A landscape with many valleys, sampled at points; each row gives a point and its height.
From any point a ball rolls to the lowest of the 6 points nearest to it. It stops when none of these is lower. Distance is the straight distance between rows; heights are no part of it.
kop height 445: [  4 -18 -42  27  13 -10   2   1 -11  -3 -10  16 -36 -15 -26 -17  19 -13
 -18  -5  26  -4  13 -40   7  50 -10  -4 -24  -2  -6   6   2 -19  10 -24
 -38  23  -8  24   7  -1  -2  24  14 -27 -39  43]
gidoz height 908: [  4   8  22 -11 -13   9  -6   6   6  12   8  -4  10  10  13   9  -6   0
  10   3 -12   4  -4  15   0 -18  -5  -6   7   4  -3   2   2  10  -3  15
  14  -6   5  -1  -1  -6  -1  -8  -8  12  12 -22]
zil height 864: [ -3   4  21 -12 -13   7  -4   5   9  13  15  -7  11   8  10  16  -9  -6
  11   2  -9   8   3  19   0 -19   6  -5  10   2   3   0   0  14  -1  10
  23  -9   7  -8  -6  -6   3 -21  -8  11  18 -19]
fis height 331: [-16  19  44 -31 -14  10  -3  -7   7  12   5 -30  34  11  27  14 -23  15
  29  15 -31   0  -7  34 -17 -55 -10   4  23  10  -1  -1  -4  21 -12  23
  37 -20  -3 -18  -7 -13   4 -28  -7  35  36 -64]
Begon height 455: [ -4  16  28 -20 -15   6 -11  -1   5   8   6 -12  24  16  16  14 -16   6
  17   9 -24 -11  -9  24  -5 -31 -13  -4  12   2  -3   1   7  10  -5  18
  34 -13   8  -3  -2 -13  -7 -15  -6  27  18 -42]
zofo height 596: [  4   1  -6   1   6   2   8   6   7   5  -1   2   3  -1   5  -1   1  -7
  -7 -14  14   0   4  -6   6   4  16   0   5  -8   7  -4  -7   3  -2  -3
 -13   0   8  -4   1   3   3  -5  -1 -12  -1  16]
Daguv height 666: [-12   3  21 -12  -9   5  -1   2  11   9  16 -10  14   7  10  20 -11  -5
  12   1  -6  12   2  27  -2 -24  14  -4  12   0   5   2  -3  14   0  10
  28 -13   9 -15  -9  -3   4 -29  -7  15  25 -19]
vol height 253: [-19  -7  -2  -1  16  11  10   7  26  10  14   7 -14 -14   8  12  -9   1
   1 -16  21  37   7  21  13   2  40   9   9 -11  19  -3 -16  19   4  -5
   2 -18  13 -24 -14   4   6 -37 -16 -26  21  33]
Zenof height 287: [-25   7  19 -22   2   7   3   5  23   8  19 -11  10  -5  14  28 -21  10
  16 -14   0  26  -3  32  -7 -41  24   6  30  -2  14   5 -13  30   5  10
  32 -30   6 -50 -18   8  10 -48 -19   7  49  -9]
rifi height 258: [-23   0   3 -21   4   9   9   6  33   5  21   2 -14 -13   9  21  -9   6
   7 -22  26  33   3  30   6 -17  46  11  24 -20  23  10 -22  28  14  -4
  21 -28  11 -46 -23   2   8 -59 -17 -14  44  23]
soset height 538: [  3 -22 -53  33  20 -11   3   2  -7  -7  -6  18 -40 -20 -27 -19  23 -17
 -22 -10  35   1  16 -42  14  62   5  -3 -24 -10   2   1   0 -18  10 -32
 -49  22  -4  21  -1   1  -1  18  13 -38 -40  56]
nosif height 459: [  5   0   1  -8   4   5   7   4  12  10   5   2   2  -3   8   3  -5  -7
   0  -8   9   7   6   0   7  -1  16   2  10  -8   2  -2  -5   6  -5  -1
  -4  -4   6 -10   3   1   7 -13  -3  -9   4   9]
Bere height 659: [  7 -18 -33  16  12 -10  13   9   0  -2  -7  23 -25 -17 -17   0  16  -7
 -20  -9  27   9   4 -18  10  29  15  -2  -7   1   9  -4  -3  -8   3 -19
 -21  11   1  -2  -8  14   0   9   0 -26 -18  48]
bezom height 310: [  1   0  10 -10   1   5   4   2  17  13  13   1   1  -3   9   9  -9  -7
   4   1   6  17   8  12   8  -7  18   6  11  -5   3   0  -4  10  -4   2
  10  -9   8 -14  -2   1   8 -22  -6  -4  10   5]
Tuvaz height 602: [ -1 -10 -21   8  12  -4  15  13  10   1  -1   9  -9 -15 -11   5  -4  -9
 -16 -19  30  13   7  -9  11  18  29   8   2  -3  16  -4 -11   7   7 -17
 -10   0  12  -8  -3  13   0  -7  -7 -26   6  44]
Bezaf height 202: [-23   2   6 -22   5   7  10   5  29  10  19  -1  -9  -9   9  23 -13   7
   9 -18  18  29   0  29   3 -24  36  10  25 -14  18  10 -17  25  12   1
  27 -28  11 -46 -16   2   7 -57 -15  -6  41  15]
Totab height 189: [-11  24  50 -31 -18  14  -7 -10   8   7   3 -36  40  18  25  14 -23  17
  31  19 -37  -2  -9  34 -17 -57 -16   3  26  14  -6   0  -2  19 -12  26
  37 -19  -2 -13  -5 -15   2 -22  -6  42  40 -72]
giru height 427: [  5 -18 -37  27  10  -7   3   2 -14  -4 -11  16 -31 -12 -27 -14  17 -11
 -16  -4  22  -4   9 -39   3  45 -14  -7 -22   1  -5   8   4 -16  11 -21
 -35  23 -10  23   8   0  -2  28  14 -22 -34  39]
Riso height 465: [  4 -15 -30  20   6  -3   5   2 -13  -6 -12  12 -21  -8 -23 -11  18  -6
 -14   0  13  -2   4 -32  -4  38 -11  -9 -20   5  -2   7   6 -14   6 -14
 -28  23  -8  15   3   4  -7  28   9 -17 -31  30]
bule height 195: [-24   2   9 -21   5   5   9   3  26   9  17  -1  -4  -8   9  22 -18   7
  10 -14  13  26  -2  29   1 -29  30  11  26 -10  14   9 -14  24   9   3
  29 -30  10 -44 -15   3   7 -52 -13  -1  43   8]
pufa height 616: [  7   3  11 -10  -1   3   7   6   5  14   3   1   2   2  10   2  -4  -5
   4  -4   3   3   1   2   4 -10   4  -1   7  -2  -2   3  -3   7  -4   6
   1  -2   2  -3   5  -5   5  -7  -2  -2   6  -2]
Kiz height 341: [ 12  -6 -20  18  -3 -11 -13  -6 -21 -18 -16  11  -8   1 -16 -21  22   0
 -12   8 -10 -32   0 -32  -7  27 -32  -5 -23   0 -18   7  18 -29   1  -8
 -20  25 -15  32  15  -3   0  51  18   5 -42  -3]
suz height 656: [  2  -4 -12   6   6   1  10  10   8   2   0   3   0  -6  -1   2   0  -6
  -9 -17  17   6   4  -9   6  11  23   1   5  -8  11  -6  -9   5   1  -8
 -14   0  10  -6  -3   7   3  -4  -3 -17   0  27]
guke height 309: [-25  -8  -1  -5  14   7   8   9  28  11  19   9 -18 -20   8  17  -6   1
   2 -23  29  40  10  25  13  -2  47  10  12 -18  23   0 -23  26  11  -8
   8 -24  13 -29 -23   3  10 -44 -18 -28  31  37]
misan height 632: [  8 -19 -39  17  15  -8  14   8   6  -3  -7  27 -31 -21 -16   0  13  -6
 -24 -11  34  12   5 -20  16  33  20   3  -2  -5  13   0  -6  -7   4 -25
 -22  11   2  -7 -10  15  -2   4  -1 -33 -17  56]
zeli height 522: [  6 -22 -45  25  17  -8  11  -2  -7  -4  -8  21 -37 -19 -24 -14  20 -13
 -19  -5  34   5   9 -35   9  47   8  -5 -17  -6   3   5  -2 -17   5 -25
 -36  19  -7  11  -2   2   1  14  11 -31 -34  51]
lam height 690: [  6 -24 -48  23  24   1  11   7  14  -9  -9  31 -43 -26 -21  -3  13  -7
 -29 -17  45  22   7 -22  18  49  29   1  -2  -9  16   2  -9  -5  10 -28
 -37  14   0  -7 -11  15   0  -1  -5 -48 -16  68]
fezo height 706: [  4 -26 -51  29  27  -3  12  -1   4 -11  -8  26 -41 -24 -25 -10  20 -12
 -26 -14  42  13   9 -32  18  51  25  -2  -9  -9  10   3  -4 -14   5 -30
 -45  17  -2   5  -9   9   2   7   1 -44 -27  63]
dogen height 333: [ -7  -2  15 -10  -3   2   4   1  15  12  16  -4   4   0   9  18 -13  -8
   6   1   3  19   7  24   6 -16  18   4  12  -4   3   2  -5  11  -2   4
  24 -14   8 -17  -7   1   7 -31  -5   3  21   0]
zelud height 477: [ 16  15  25  -8 -10   9 -10 -12 -10  -6  -2 -10  18  18  14  -5  -5   4
   9  16 -23 -15 -15   7  -2 -21 -20 -10   0   7 -18   1  10  -8 -12  18
   7   4  -1  12  12  -2  -6  14   0  26  -2 -33]
kemub height 364: [  0  -3  -2  -6   7   9   8   4  17   8   8   0   1  -6   7   4  -8  -6
  -2  -9  13  14   7   2   9   4  24   5  11 -10   6  -1  -8   9  -3  -4
  -5  -7   9 -14   0   2   8 -17  -6 -14   6  16]
ros height 454: [ -7  -8  -9   0  14   9  12   9  19   4   6   1  -3 -11   1   7  -9  -8
  -7 -16  22  23   7  -1   9  10  34   7   9  -7  14  -1 -10  11   0  -9
 -11  -7  13 -14  -1   7   5 -20 -11 -22  11  33]
mes height 608: [  6 -20 -42  15  17  -3  11  13  15  -4  -6  28 -37 -24 -17   4   6  -5
 -26 -17  42  17   8 -14  18  43  31   7   0 -11  20  -2 -11   2  10 -26
 -22   8   8 -10 -11  15  -6  -7  -6 -44  -7  64]
ganas height 255: [-18  -2  16 -12   1   2   4  -2  17   9  16  -5   5   0   7  21 -16  -3
   9  -5   4  18   3  29   3 -26  22   4  16   0   9   5  -7  13   2   5
  29 -18   9 -25  -9   3   6 -40  -7   7  31  -2]
Gevos height 379: [-14  16  33 -28 -10   7  -2  -6   8  11   8 -24  31  11  20  16 -22   9
  26  11 -26  -5  -4  28 -16 -46  -3   2  22   4   1   1  -1  16  -9  19
  37 -19   1 -19  -4 -14   0 -29  -5  31  32 -54]
kuz height 603: [  6  -3 -17  13   5  -6   2   2 -10   0 -10   7  -6   3  -6  -7   9   0
 -10  -1   1  -8  -1 -15  -4  20  -7  -4 -13  -1   4  -9   3  -9   0  -2
 -14  12   0   6  -1   6 -12  14   7 -14 -22  15]
meto height 218: [ -8  -1   9 -10   5   7   5   1  22  12  16   2  -2  -3   9  15 -13  -3
   4  -2   7  21   7  21  11  -9  23   7  12  -9   5   1  -7  12  -2   1
  18 -13  11 -20  -7   2   8 -33  -6  -5  17  11]
zumir height 335: [ 15  -3 -16  27  -4 -14 -21  -5 -39 -20 -17   6  -8   4 -20 -30  19   6
  -8  24 -31 -38  -3 -28  -8  35 -56  -4 -46  17 -25   0  25 -37   0  -4
 -26  29 -22  65  35 -12  -5  72  29  14 -56 -21]
Geru height 489: [-24   8  12 -34   1   6   9   9  27  15  28  -9   0 -15  15  28 -21  11
  18 -16  13  35   3  32   0 -32  37  14  29 -11  23   1 -22  38   9   0
  35 -33   8 -65 -23   5   9 -63 -23  -4  57   6]
Zekas height 764: [  5 -12 -25  16   7  -7   9   7  -9   0  -8  12 -16  -7 -13  -4  16  -3
 -16  -4  11   5   1 -18   0  25   3  -8 -13   2  10  -6   0  -7   1 -10
 -19  12   0   2  -7   9  -6  14   3 -19 -21  30]
Rutob height 471: [-14 -13 -19  -1  22   3  20  13  16  10   7  11 -16 -24  -2   5 -11  -5
 -10 -22  33  30   9   1  11  14  46  14   3  -9  23  -3 -15  15   5 -12
  -9 -11  13 -20  -5   4   0 -30 -18 -35  16  48]
Gol height 591: [ 12   9  20   0  -5   6  -6  -7  -9  -1  -6  -8  11  14  10  -7  -3  -2
   6   7 -13 -10 -11   2  -1 -16 -16  -9   1  10 -13   0   4  -4  -8  14
  -3   6  -4  13   9  -1  -6  12  -1  13   1 -21]
Lupo height 245: [ 13   0  -6   9  -4 -10  -4  -3 -19  -6 -14  -1   5   7  -9 -16   7  -1
  -7  14 -13 -21   2 -21  -7  16 -29   4 -13   6 -13  -6  13 -16  -5  -2
 -12  16  -9  14   8   4  -7  31  10  -1 -24  -6]
pupi height 250: [ 11  -4 -12  16  -6 -15 -11  -5 -29 -18 -19   9  -4   4 -15 -25  26   3
  -8  12 -18 -36  -2 -29 -11  21 -39  -4 -27   6 -18   7  19 -31   1  -3
 -18  22 -20  41  18  -6   0  57  21  12 -41 -14]
bova height 467: [ 16  18  30 -15 -14   6 -10 -12 -16  -4  -2 -13  25  20  16  -8  -4   5
  12  25 -29 -20 -17   8  -4 -26 -26 -10  -3  10 -20   1  12 -11 -15  18
  17   1  -3  15  13  -7  -5  17   2  37  -2 -45]
kulor height 288: [  9  -9 -24  19  -1  -3 -11  -4 -13 -16 -14  10  -8  -1 -20 -16  19  -2
 -13   3  -2 -21   0 -33  -9  34 -25  -7 -21   0 -12   9  15 -22   4 -10
 -24  27 -10  23  12   2  -4  42  13  -3 -37   8]
geg height 241: [ 12  -9 -25  33  -3 -12 -21  -6 -28 -19 -12  14 -16  -1 -17 -26  24  -1
 -12   8 -14 -34   1 -33  -2  35 -39 -10 -40   3 -21   2  20 -37  -1  -7
 -31  29 -18  49  23  -5   0  57  23   4 -54  -4]
sego height 381: [ 19  14  22   2 -14   3 -13 -15 -20  -9  -6 -15  19  20   8 -14   0   1
   9  18 -22 -23 -10  -1  -3 -12 -24  -8  -7   6 -17  -6   5 -12 -10  10
  -1  11  -7  19  13  -3  -5  24   9  26  -7 -33]
nok height 598: [-24   4   4 -34   2   8  12   7  31   6  31  -4  -7 -18  10  26 -16   9
  14 -17  23  38   3  31   2 -21  50  14  28 -22  27   3 -24  34  10  -3
  31 -31  10 -66 -28   3   8 -70 -25 -11  54  18]
gava height 145: [-22   2   7 -13   8   6   7   2  27  10  16   1  -9  -7   8  22 -13   3
   6 -13  16  27   1  31   7 -18  32   8  19 -13  12   7 -16  19   9   1
  24 -23  11 -34 -13   4   5 -50  -9  -5  33  14]
paz height 483: [ 22  21  29 -14 -18   4 -10 -15 -24  -6  -4 -17  24  24  13 -15  -2   7
  16  27 -31 -26 -16   1  -6 -20 -31 -10  -8  10 -22  -2  10 -12 -14  15
  13   6  -7  23  17 -10  -6  28   9  41  -6 -50]
tivu height 349: [ 14  -3  -6  25  -8 -12 -20  -9 -40 -25 -20  -1   0  12 -21 -29  20  10
  -6  24 -37 -39  -5 -25 -12  30 -62  -4 -44  20 -27   0  26 -35   4   1
 -22  26 -19  68  33 -10  -5  76  30  21 -54 -31]
zedes height 873: [  4  -7 -18  13   7  -6   8   9  -1   2  -4   9  -5  -3  -5  -1  10  -5
 -13 -16  14  -1   4 -11   3  15  14  -5  -4  -3  11  -9  -5  -2   4  -7
 -15   6   8  -1  -7   9  -2   4   1 -19  -9  29]
rulep height 644: [  7   5  13  -1   1   0   3   1  -6   6  -7  -3   4   6   7  -5  -3  -3
   4  -2  -1  -6  -5  -1  -2 -13  -7  -3   2   5  -7   0  -2   1  -3   9
  -5   2  -3   8   9  -3  -3   5   0   3   1  -6]
bok height 75: [ 15   6   9  11 -12  -9 -10  -8 -23 -10 -14 -10  15  13  -5 -16   6  -3
   0  16 -20 -20   0 -15  -6   4 -32  -1 -10   9 -15 -12  10 -13  -5   3
 -10  16  -9  20   7   1  -4  34   8  10 -15 -22]
mev height 473: [ -3  23  45 -20 -20   0 -13  -8  -2  -2   0 -27  44  23  17  10 -13  13
  23  18 -37 -18 -13  25  -7 -50 -30  -3  17  13 -12  -4  12   6  -9  24
  37 -17   4  10   1 -12   1   0  -5  44  21 -66]
tar height 401: [ -6  21  39 -22 -16   1 -11  -5   2   5   0 -23  38  20  17  12 -18  10
  21  15 -31 -17  -9  24  -8 -44 -25   1  18  10 -10   0  11   9  -7  20
  39 -17   3   4   2 -13  -2  -8  -5  37  23 -58]
ludos height 560: [-10  10  23 -17 -14   9  -4  -1   8   9  15 -15  21  11  14  18 -14   0
  16   2 -15   2  -1  25  -7 -29   8  -7  15  -2   6   2  -1  13  -2  14
  30 -13   8 -14  -7  -9  -1 -28  -5  21  26 -30]
tir height 204: [-22  -4   0  -4  13  10   6   4  27  10  17   7 -15 -10   8  15  -9   2
   2 -17  20  36   7  27  12  -3  39   8  12 -16  17   1 -17  20   7  -3
  10 -22  14 -26 -17   3   5 -43 -14 -20  26  28]
voda height 199: [-21   1  14 -17   4   4   7   2  21   7  17  -3   1  -3   8  23 -17   2
   8 -11   9  23  -2  31   0 -30  27   8  23  -6  11   8 -10  22   5   4
  30 -26   9 -36 -12   5   7 -46 -11   4  38   3]
tusip height 408: [  7  -9 -25  20   4   0   1   1 -13  -7 -14   9 -14  -2 -19 -11  15  -4
 -13   2   5  -5   3 -28  -9  34 -14  -7 -18   3  -2   5   9 -14   4  -8
 -25  23  -6  13   4   6  -9  28   8 -14 -30  20]
mufuv height 385: [ 13  -7 -24  29  -3 -14 -20  -6 -34 -17 -11  12 -17  -1 -18 -28  23   1
  -9  13 -19 -37   0 -31  -3  35 -46  -8 -44   6 -23   0  21 -37   0  -5
 -29  29 -19  55  28  -9  -1  63  24   8 -57 -11]
vug height 188: [-12  -3   4  -6  10   9   4   0  25  11  16   3  -7  -6  10  14 -13  -1
   2  -7  12  28   7  23  13  -5  29   7  12 -12   9  -1 -10  14   1  -2
  12 -17  12 -22  -9   4   6 -37  -8 -12  19  19]
sogiz height 568: [ -4 -16 -32   5  18  -2  19  15  14   2  -1  16 -23 -24 -11   5  -6  -9
 -18 -22  39  18   9  -8  13  28  42  14   0  -9  23  -1 -16   9  10 -21
 -12   0  13 -15  -4  10  -9 -22  -9 -36   9  58]
Kevar height 567: [  6 -20 -35  18  10  -8  13   4  -9  -1  -9  20 -28 -16 -22  -7  17  -9
 -18  -2  23   6   6 -26   2  33   5  -7 -16   3   7   4  -1 -12   2 -17
 -25  17  -7   5  -4   6   0  17   5 -22 -25  40]
zopim height 469: [ -8  13  26 -19 -16   8  -7  -1   8   9  12 -14  23  14  14  16 -14   3
  18   4 -19  -5  -4  25  -7 -29  -2  -5  14  -1   3   2   1  13  -4  17
  33 -14   7  -9  -6 -11  -5 -26  -5  24  23 -39]
dudof height 611: [ 6  4  4 -5  3  0  8  4  1 11 -2  2  1  0  8 -2 -2 -3  0 -9  6 -3  1 -4
  4 -5  7 -1  6 -5 -2 -2 -5  2 -3  4 -6 -1  2  0  5 -2  2 -4 -1 -6  0  5]
Gegid height 798: [ -2 -32 -54  36  32  -5   8   1   0 -13  -9  24 -43 -26 -28 -13  19 -17
 -28 -18  46  14  13 -36  19  59  26   0 -13  -9  11   1  -4 -15  11 -33
 -51  17  -3  14 -10   8   3  10   2 -49 -30  71]
zaf height 301: [ 18  12  18   7 -14  -1 -13 -14 -20 -10  -8 -16  19  18   2 -15   1  -2
   6  16 -21 -20  -5  -6  -3  -6 -25  -6  -9   8 -16  -9   5 -11  -9   9
  -6  12  -9  22  10   0  -6  27   9  20  -9 -29]
Gel height 440: [ 17  17  24  -9 -13   6 -11 -15 -14  -6  -3 -14  21  21  15 -10  -4   3
  11  21 -26 -21 -15   5  -4 -21 -22  -9  -3   8 -20  -1  11 -11 -13  15
   9   6  -6  16  14  -5  -5  19   4  32  -3 -40]
nof height 641: [  3 -14 -27  13  10 -11  13  13   5   0  -5  15 -13 -15 -13   2   5  -8
 -20 -18  29   8   7 -13  13  22  21   4  -1  -3  14  -6  -8   0   4 -19
 -12   5   9  -5  -8  15  -2   0  -3 -24  -3  45]
daz height 588: [  7   6   6   5   5  -5   4  -3  -8   8 -11  -1   2   6   4  -7  -1  -3
   0  -4  -1 -13  -1  -6  -1  -5  -8  -2  -3   3  -5  -7  -2  -3  -3   5
  -7   5  -3   8   7   0  -7   6   6  -5  -7   1]
desop height 373: [-26  -5   3 -17   6  10   8   7  34   4  26   4 -14 -18   6  22  -5   2
   5 -25  35  41   6  30   8  -9  54  12  25 -24  26   8 -25  29  15  -7
  16 -27  12 -44 -28   4  12 -59 -20 -20  46  30]
bufi height 599: [  3 -16 -32  11  13  -9  15  14  10   1  -4  22 -23 -20 -13   5   4  -9
 -23 -17  34  11   8 -11  15  29  25   8   0  -5  16  -4 -10   2   7 -22
 -13   4  10 -10  -7  16  -4  -5  -5 -32  -3  54]
raka height 407: [-20  13  26 -26  -3  11  -3  -3  22   6  19 -17  25   3  25  23 -21  13
  21  -6 -14  15  -4  34 -10 -49  20   3  29  -4   9  -1  -9  24  -6  15
  35 -27   5 -45 -19   3  10 -43 -14  19  42 -31]
Lafo height 583: [  9  16  24 -13 -10  10 -12  -2   1   2   1  -5  15  17  15   5  -8   6
  10   9 -21  -8 -13  14  -1 -23 -17  -7   6   7 -12   3  11   1  -8  19
  16  -3   5   6   5  -5  -7   2  -7  21   5 -34]
fisa height 612: [ -4  28  52 -29 -25  10 -13 -13   6  -2   0 -38  51  27  23  10 -16  17
  28  20 -43 -16 -16  30 -11 -58 -30  -5  23  12 -14  -2   5  10 -12  26
  34 -18   0   3   0 -15   6  -5  -4  52  30 -81]
Vel height 420: [ 10   8  13   8   0  -3  -1  -9 -14   0 -12  -8   8  12   2 -10  -4  -4
   1   6 -10 -14  -3  -4  -3  -6 -18  -2  -4   9 -10  -7   2  -6  -5   7
  -7   8  -5  14   8   2  -7  16   6   5  -5 -10]
vuf height 472: [ 25  24  16  -2 -24  -6 -20 -14 -29 -10 -12 -16  18  23   6 -23   6  13
  11  24 -36 -33 -13 -10  -4  -8 -50  -6 -15  10 -23 -11   8 -14  -5  12
   0  12 -15  31  20 -11  -7  43  19  34 -18 -49]
rano height 378: [  7   2 -10  12   4  -7   0  -3 -14   1 -13   1   0   5  -4 -11   3  -2
  -7   6  -7 -14   1 -13  -6  15 -17   0 -12   2  -4  -9   5 -11  -2  -2
 -10  11  -5   8   2   5 -12  17  10  -7 -19   5]
bita height 191: [  5   2  18 -12  -7   4   2   6   6  15  10   1   4   1  11   8  -6  -7
   7   0  -1   9   3  10   4 -14   4  -2   9   3  -1   1  -3  11  -4   7
  10  -5   4  -4  -1  -4   5 -13  -6   3  12  -7]
Gaz height 402: [-16  15  33 -29  -7   8  -1  -5  14  12  15 -20  30   6  28  18 -21  12
  24   4 -22   3  -4  34 -14 -52  12   3  27  -2   5  -1  -7  20 -11  19
  37 -23   1 -36 -14  -5   8 -40  -8  28  37 -47]
tetig height 319: [-21   2  20 -15   0   7   2   0  19   5  19 -10  12   2  10  24 -17   1
  12  -8  -2  18  -2  30  -6 -36  23   1  22  -1  10   6  -6  18   1   9
  30 -22   7 -33 -13   5   9 -41 -10  14  37 -13]
rorel height 286: [-16  12  27 -23  -9   8  -2  -7  11  10  13 -17  27  10  20  17 -17   6
  19   4 -19  -1  -5  28 -13 -40  11  -2  19  -3   8   1  -3  14  -6  16
  34 -19   4 -25  -9 -10   3 -35  -6  25  31 -43]
Zol height 311: [ 15   1  -3  10 -12 -14 -10  -2 -28 -15 -17  -1   7   9 -13 -23  21   3
  -5  15 -22 -28   0 -25 -13  13 -40   1 -15   9 -16  -1  18 -20  -3   2
 -15  18 -17  27  12  -2   0  48  14  10 -31 -22]
gonad height 125: [ 12  -2 -16  11  -1  -6  -5  -3 -14  -8 -15   4  -1   4 -13 -15  11  -1
 -11  11  -8 -19   2 -25 -10  25 -24   1 -15   2 -10  -1  14 -16  -2  -4
 -12  20  -8  12   8   5  -8  32  10  -4 -29   1]
dala height 701: [  7 -16 -30  15   9 -11  13  10  -4   1  -7  19 -20 -12 -15  -1  16  -7
 -18 -10  24   9   5 -16   8  24  12  -2  -7   2  11  -5  -3  -6   3 -15
 -17   9   3  -2  -9  14   0  10   0 -23 -16  42]
Basum height 246: [ 19  10  11   8 -19  -6 -14  -8 -26 -12 -11 -14  16  18  -4 -19   9   1
   4  17 -26 -24  -4 -14  -5   3 -37  -4 -12  10 -18 -12   9 -13  -5   7
 -12  14 -12  24   9  -3  -3  37  10  17 -18 -31]
Rupim height 530: [-12 -13 -19   0  20   4  22  13  15   5   5   8 -13 -23  -5   5 -11  -7
 -10 -21  33  27   9  -1  10  16  42  13   3  -5  21   0 -14  14   5 -13
 -12  -8  13 -16  -3   8  -2 -23 -13 -31  15  47]
filek height 149: [ 11  -3  -7  24  -6 -12 -19  -7 -38 -21 -20   4  -3   9 -20 -29  21   9
  -6  22 -30 -39  -5 -25 -11  26 -55  -4 -41  17 -23   3  24 -35   4   0
 -22  25 -21  61  28 -10  -5  69  27  16 -50 -25]
Bine height 529: [  8  21  39 -22 -17  -1 -11 -10 -15  -1   1 -17  37  25  18   0  -5  10
  18  27 -38 -19 -17  20  -5 -40 -33  -7   2  15 -17  -6  19  -5 -16  23
  31 -11   1  16   8  -8  -2  17  -4  44   5 -60]
genu height 466: [ 10   3  -1  17 -11 -10 -17 -11 -35 -26 -23  -4   7  18 -15 -30  25  13
  -4  21 -36 -37 -10 -21 -16  15 -54  -4 -29  16 -22   1  22 -31   3   9
 -22  20 -21  51  25  -9  -4  65  26  23 -43 -36]
dovas height 411: [-11  18  34 -24 -14   5  -6  -4   5   8   3 -21  33  15  16  13 -21   9
  22  13 -26 -14  -8  26 -12 -41 -15   2  19   6  -3   2   5  13  -6  20
  38 -17   2  -5  -2 -14  -3 -19  -5  32  27 -54]
vupe height 382: [  6 -16 -32  31   5  -5  -5   0 -13 -11 -13  13 -25  -7 -26 -15  18  -9
 -17  -3  13  -9   6 -37  -1  41 -22  -8 -24   5 -12  11   9 -19  10 -17
 -33  25 -10  27  10   2  -3  38  12 -15 -35  29]
zimo height 410: [ 11   1  -1  12 -13 -13 -13  -5 -32 -20 -20  -1   6  13 -14 -27  26   9
  -4  15 -28 -33  -7 -24 -16  10 -45  -3 -22  13 -17  -1  19 -24   1   7
 -20  18 -20  40  18  -7  -1  57  17  15 -35 -32]
Zino height 252: [ 13  -3 -12   9  -7 -11  -7  -4 -21 -13 -17   4   1   2 -12 -20  15  -1
 -10  12 -14 -25   0 -28 -12  20 -31   1 -14   4 -15   2  17 -21  -5  -4
 -14  19 -15  21  11   2  -2  43  13   3 -31  -9]
Les height 456: [ 17   9   3   8 -19 -11 -17  -7 -31 -18 -18  -7  10  18  -8 -27  21  11
   0  18 -35 -31 -10 -19 -13   5 -49  -4 -18  11 -18  -7  16 -21  -1  11
 -18  16 -19  34  16  -8  -4  52  15  18 -31 -41]
Gul height 247: [-21 -10  -8   0  20   7  12  12  24  12  16  11 -18 -22   7  13  -9  -1
  -1 -21  29  42  12  19  15   2  46  12   9 -13  24  -3 -18  20   6  -9
  -1 -18  12 -24 -16   3   6 -38 -20 -33  24  42]
mumug height 793: [  8   6  18  -5  -4   5   0   2  -2  11  -2  -3   6   7  11   0  -3  -2
   4   0  -5  -1  -5   4   0 -16  -7  -5   6   6  -9   3   0   5  -4  13
   0   0  -2   6   6  -4  -1   2  -4   6   6 -13]

Where does a ball stop that starts at each point below?
sogiz | gava
dala | gonad
fezo | gonad
Gegid | gonad
Bere | gonad
zedes | gava

Call two points neighbours if one is among the 6 nearest of the other. Go from one point of each pair to the other, from neighbour to neighbour, staying as low as possible. Name the highest point that can't be avoided.
gonad / rorel | Bine
bok / gonad | Lupo
bita / rorel | raka
filek / bok | Zino
bita / gava | bezom
rorel / Totab | fis
